Each row is a point on a landscape with many peaks, with its height.
A climber steps from a point to the highest of its 2 nearest points, and stops where none of them is higher. Distance is the straight distance between rows; heights are no part of it.
(266): [ 78 -37 -43  35 -64   8  36  66  -5 -40 -18  18  19 -41   5  -9 -14  -4
  26 -62 -24 -12 -53 -28]  (h 474)
(663): [ 54 -21 -17  29 -15  43  30  71   4 -23   3   4  28 -13  -5  37 -13  28
  19 -27 -48 -30 -29  -1]  (h 458)
(195): [ 45 -12 -71   7 -25 -16  46  -1 -11  56  -1  13  -4 -15  10 -31  21 -23
  13 -40  20  -2  34  -6]  (h 586)
(578): [-50  13  22  38 -35  68 -44  50 -44 -29  -5   3 -37  -2 -44  33 -16  13
 -13 -24 -29 -34 -29  -7]  (h 183)
(500): [ -7  -4 -48  27 -31  60  66 -20  -1 -62  64  16  18 -41  26 -47   5 -39
   8  31 -18  -8 -34  13]  (h 442)
(667): [-53  35  -6 -62 -46  -4  -9 -42 -13  45  20  41 -19 -40 -16   3  37 -37
  -7 -44  19  -2  13  61]  (h 151)
(814): [ 30   1  30  24  46 -53  46  56  21 -18 -60 -37  42  41 -41 -27 -38  20
  43  20 -31  23  37   3]  (h 597)
(752): [-55   3  60  25   2  33 -44  55 -18 -10   5 -34  -6   0 -13  60  19  13
 -24  -7 -29 -43 -13 -28]  (h 200)
(577): [ 49   6 -21 -33  -9 -29  49 -32 -36 -65  13  -3  -5  -5 -20 -15 -11  -9
  46  34   9  10  34  55]  (h 338)
(241): [-11  28  14   4  18  34 -15 -41  12  -1 -44   2 -24  37  69  62  -5  33
 -44  50 -26  50  43  26]  (h 303)
(678): [ 11  26 -22 -55 -54 -19  -1 -22 -28 -25 -59  22  -9 -24  -6  25  24  62
 -13 -39 -10   2  32  54]  (h 72)
(757): [ 26 -21  -5  -1  77 -60  35  -9   4  16 -11 -47  37 -20 -17  24  21  36
  45 -12 -22 -24 -44 -63]  (h 340)
(533): [-71  -7  67 -18  24  31 -80 -43  62  33  30  23 -39  16  23   1   6 -42
 -29  -7  23  27 -18 -62]  (h 314)
(510): [  3  35  60  18  20  24 -59  -6 -27  15  32 -17 -49  28  25  71  38 -42
 -66  80  11  28  -7  -4]  (h 173)
(80): [-27  -1   8 -44 -39 -17 -11 -41 -12  35 -79  33 -16  -2  17  18  12  34
  -9 -36  -9  36  52  29]  (h 53)
(703): [ 11 -23   7 -26  81 -54  15 -27  33  32 -24 -42  61  -6   7  -9  15  87
  14 -18  35  -2 -38 -72]  (h 302)
(300): [  3 -20 -35  23   8  49  15  19 -21 -27 -38  27 -35  26  32  20 -38  22
  -6  -5 -49  24 -33 -34]  (h 456)
(818): [ 40  16 -36  -7 -71 -38  68 -57  -5  19   7 -49  16 -47 -17  21  21  18
  45 -40  43 -35  36  26]  (h 48)
(788): [ -2   8 -18   9  33   3  19 -53 -16  17 -68  23 -30  66  61  35  -6  -3
  -1  39 -14  47  34 -16]  (h 350)
(627): [-66  17   4  -6 -25  59 -51  13 -24 -53   9  58 -34 -31 -50   0 -38  19
 -11  -1 -26 -28 -42 -27]  (h 164)
(477): [-64  49 -19  22 -25  59 -27 -15 -17  -7  63  17 -41 -40 -20  -8  29 -32
 -26   9  35 -35  -1  33]  (h 257)
(626): [-29 -13  67 -58  35  -9 -23  14  22 -61 -32 -31   8  49  17  67  13  48
 -10  -4 -63   6  -8  41]  (h 231)
(777): [ 16  74 -24 -54 -10   8 -22  -4 -27 -77  42  35 -25 -26 -24  26  30   8
   0  51   4 -22   4  45]  (h 126)
(591): [-12 -14  -5   0   4  47  14 -23   4 -46  93   6  -7 -27  14 -27  -4 -17
 -16  72 -11  15 -65  31]  (h 513)
(236): [-67  28 -18   9 -15  66  13 -40  -7  21  49  42 -11 -31  -1 -46   2 -44
   1 -24  13 -34 -23  -4]  (h 291)
(464): [-39  31  26   9  23  38 -47 -41 -25 -44  34   5 -44  35  17  14  10 -20
 -46 107  -5  39 -12   3]  (h 147)
(90): [-28 -11  60 -45  47 -16 -53 -53  43  83  31  19  23  -6  33 -31  31 -39
 -29 -15  32  19  11  -9]  (h 418)
(505): [-18  -3  78  27  30  36 -75  42   3  21  14 -71 -24  33  11  53  13  21
 -26  30 -22 -19 -43 -60]  (h 220)
(179): [ 42 -33 -38  31   5 -38  11  50 -26   2 -27  27   0  35 -42 -66 -36 -33
  28 -23  -1  30  48   9]  (h 466)
(425): [-31 -40  28  12  11  47 -43   9  10   4  42  47 -44  17  31 -45 -22 -51
 -56  36  -9  37 -47 -23]  (h 496)
(111): [ 26 -16  16   7  64 -63   5  -6  -3  49 -54 -29  13  53  10 -13   1   9
   8  34  12  51  54 -25]  (h 450)
(159): [ 64 -24  29 -11  49 -55  30  49 -12   5 -15 -56  59   2 -32  13  32  42
  41  -6 -17 -40 -25 -15]  (h 374)
(502): [  6  21  10  60  11  29 -50  44 -38  38  49 -30 -43   7   2  28  52 -27
 -51  64   5 -19 -22 -31]  (h 199)
(56): [  36   -1   -3  -31  -10 -100   48   -5  -46  -60    2  -38    1    3
  -84    6    5  -19   75   29   23  -11   31   23]  (h 384)
(613): [ 23  72 -34 -29 -26  -6   9 -25 -14 -78 -21  15 -10 -20  -2  49   9  47
  23  11 -12 -31  30  48]  (h 97)
(149): [ -6  12 -14  -3 -23  75  12  15 -17 -76  -7   0  -6 -21   7  37 -38  51
   0  53 -44   9 -67  37]  (h 580)
(78): [-25   5  67 -40  30   7 -38 -10  41 -22 -26 -19  -9  56  65  72  -1  18
 -36  10 -32  48  21  15]  (h 262)
(275): [-26 -38   0 -37 -21 -65  45 -11  38  32 -33 -58  48  29 -90 -66 -17  25
  21  13  17   7  52   8]  (h 166)
(39): [ 36 -33 -20  52  54 -40  14  42  13  35 -64  17  21  44  -6 -62 -33 -16
   1  11  12  37  47 -12]  (h 514)
(205): [ -14  -25   -6   -8   42   12   28  -53    9   26    5   28   34    2
   11 -108  -35  -48   24  -20   -1    9  -12  -26]  (h 373)
(682): [-62  12  67 -22  50   8 -42 -84  59  48  12  10   7  48  35 -41  -1 -51
 -14 -26  22   0  24 -54]  (h 360)
(212): [ 62 -13 -22   3  -1 -82  29  41 -51 -39 -10  -8 -19  33 -89 -50 -26 -39
  63  11  19  16  53  19]  (h 423)
(825): [-37  46  -8  64 -32  41 -34  23 -35  34  57   8 -76 -17   3  42  38 -51
 -54  46  20 -19  -7  20]  (h 224)
(461): [ 42   7 -17  33  13 -16 -27  50 -11  56   3   6  36  -7  13 -14  27 -10
 -35 -34  35 -45  47 -26]  (h 457)
(426): [  9  -7 -20  35  56 -20  -3 -25 -24  33 -30  12 -16  56  33 -21   4 -24
 -16  37 -26  34  25 -56]  (h 393)
(397): [ 59   0 -36  36 -41 -24  66   3  11  -6  17 -60  38 -39  15  48   3   8
  58 -17  33 -34  24  18]  (h 64)
(580): [ -8 -14 -11   8   3 -82  32   1  67  40 -66 -59 103  -6 -44 -47 -28  96
 -14 -29  64   0 -24 -12]  (h 222)
(322): [-11 -41  64  27  43  29 -78  25  17  -9  20 -68 -50  22   3  -4 -20  32
 -14  46  24  -3 -94 -65]  (h 246)
(52): [  0 -20  14  -3  30   9 -32 -16  28  59  10  43  29  12  49 -32  -6 -41
 -25  -5   1  45  25   0]  (h 485)
(694): [-14 -43  32 -28  22  31 -50 -11  51  31  28  80 -19 -10  23 -17 -24 -37
 -34 -10 -15  59 -40  -7]  (h 566)
(669): [ 45 -44 -22  -6 -40 -11  46  24   1 -27 -55  14  19 -23 -26   8 -55  23
  43 -12 -21  20   7  30]  (h 471)
(264): [-39   4  25   1  45  43  -8 -54  19  31  55  38  21 -10  17 -84  -8 -66
 -18 -16  17 -25 -24 -25]  (h 330)
(449): [-29  53  12   3 -41   7 -15  30 -18 -35  32 -33 -13  -4   2  72  50   9
  13 -24  -4 -53  36  17]  (h 96)
(274): [ 85 -26 -65  36 -53 -31  73  26 -17  20 -14  13  -4 -24 -16 -20 -13 -12
  22 -53   3 -13 -26 -36]  (h 519)
(14): [   7  -43  -45   16    4    9   25    5   13   18  -45   35   13    6
  -12 -108  -43  -38    6  -44   -2   29   13   -2]  (h 420)
(809): [-29 -50   5  29  18  47 -27  24 -15 -38   1  23 -54  18   0 -29 -57  -2
 -34   9 -45  28 -71 -57]  (h 443)
(289): [ 63   1 -31 -39 -51 -22  30 -18 -15 -24  51  21  12 -27 -15 -56  -8 -60
  38  10  50  -4  27  65]  (h 345)
(722): [  7   2  -6  18  11  49  13  38 -14 -37   8  -2 -11   8  13  41  10  10
  15  25 -36 -10 -32 -10]  (h 505)
(364): [-36  45 -19  -5 -67 -19 -20  14 -22  17   4   4 -36 -16   1  61  50  10
   5 -92 -10 -60  50   6]  (h 112)
(622): [ 27  56 -28  15 -59 -30  24   2 -12 -24   2 -48   3  -8  31  81  27  16
  44 -28  12 -45  53  50]  (h 79)
(22): [  4 -28  19  -7  18 -26  37   5  14 -17 -76 -12  20  23   5   5 -46  33
  43  -4 -51  32  25  18]  (h 527)
(375): [-17  21 -13 -86 -16  27 -31 -13 -19 -46  29  51  -2 -53 -23  22  13   3
  -9  -6 -15 -16  -5  50]  (h 155)
(175): [-50 -25  11   2 -12 -90  28 -12  65  46 -58 -69  67  42 -46 -67 -24  57
 -10  -6  18  -8  15 -33]  (h 192)
(246): [ -8 -36  53 -59   8 -18 -24  26   7 -10  -3  -3  33  17  17  48  21  21
 -14 -28 -32  17  21  59]  (h 206)
(260): [-29  35 -25  -6 -58   7 -17 -10  -4  63  33  31 -19 -40   4  43  43 -33
  -3 -80  25 -37  16  15]  (h 129)
(330): [-14   1  25 -59 -14  -1 -25   9  -3  -4  34  34  12 -24  21  40  15 -10
 -17   4   5  17  10  79]  (h 182)
(737): [ 46  -5 -56  18 -50  -3  64  -5 -16 -62  44  18  26 -44  -6 -47  -5 -59
  39  13  27 -23 -13  16]  (h 390)
(361): [ 31   1 -53  62  -2  -7   2  16  19  71 -22   4  32   0  50 -30   4  -2
 -32 -28  23  11  48 -23]  (h 511)
(608): [-39 -29  34  -4  33  32 -81 -21  45  15  39 -14 -74  14   2 -16 -27 -16
 -34  30  28  31 -78 -81]  (h 277)
(685): [  0   5 -21  22  64 -48  37 -22  55  36 -70 -13  69   2 -16 -48 -34  88
  -9 -17  62   1 -51 -55]  (h 258)
(150): [-23   2  26  -2 -14  63 -30  24 -17 -48  60  -5 -19 -40   2  24 -18  24
 -20  63 -12  -6 -51  55]  (h 604)
(715): [ -1  59 -30 -29 -53   7  69 -83  -3  24  12 -13 -21 -35  20  35  47   8
  39 -30  21 -38  20  39]  (h 28)
(338): [ 59  -9 -11  27  15 -36   7  71   1  25 -20 -19  37   7 -29  -7   7   6
  17 -34  -1 -26  25 -19]  (h 414)

Where does a climber stop that starts at each point below?
(608) => (694)
(175) => (195)
(80) => (39)
(622) => (39)
(777) => (39)
(510) => (39)
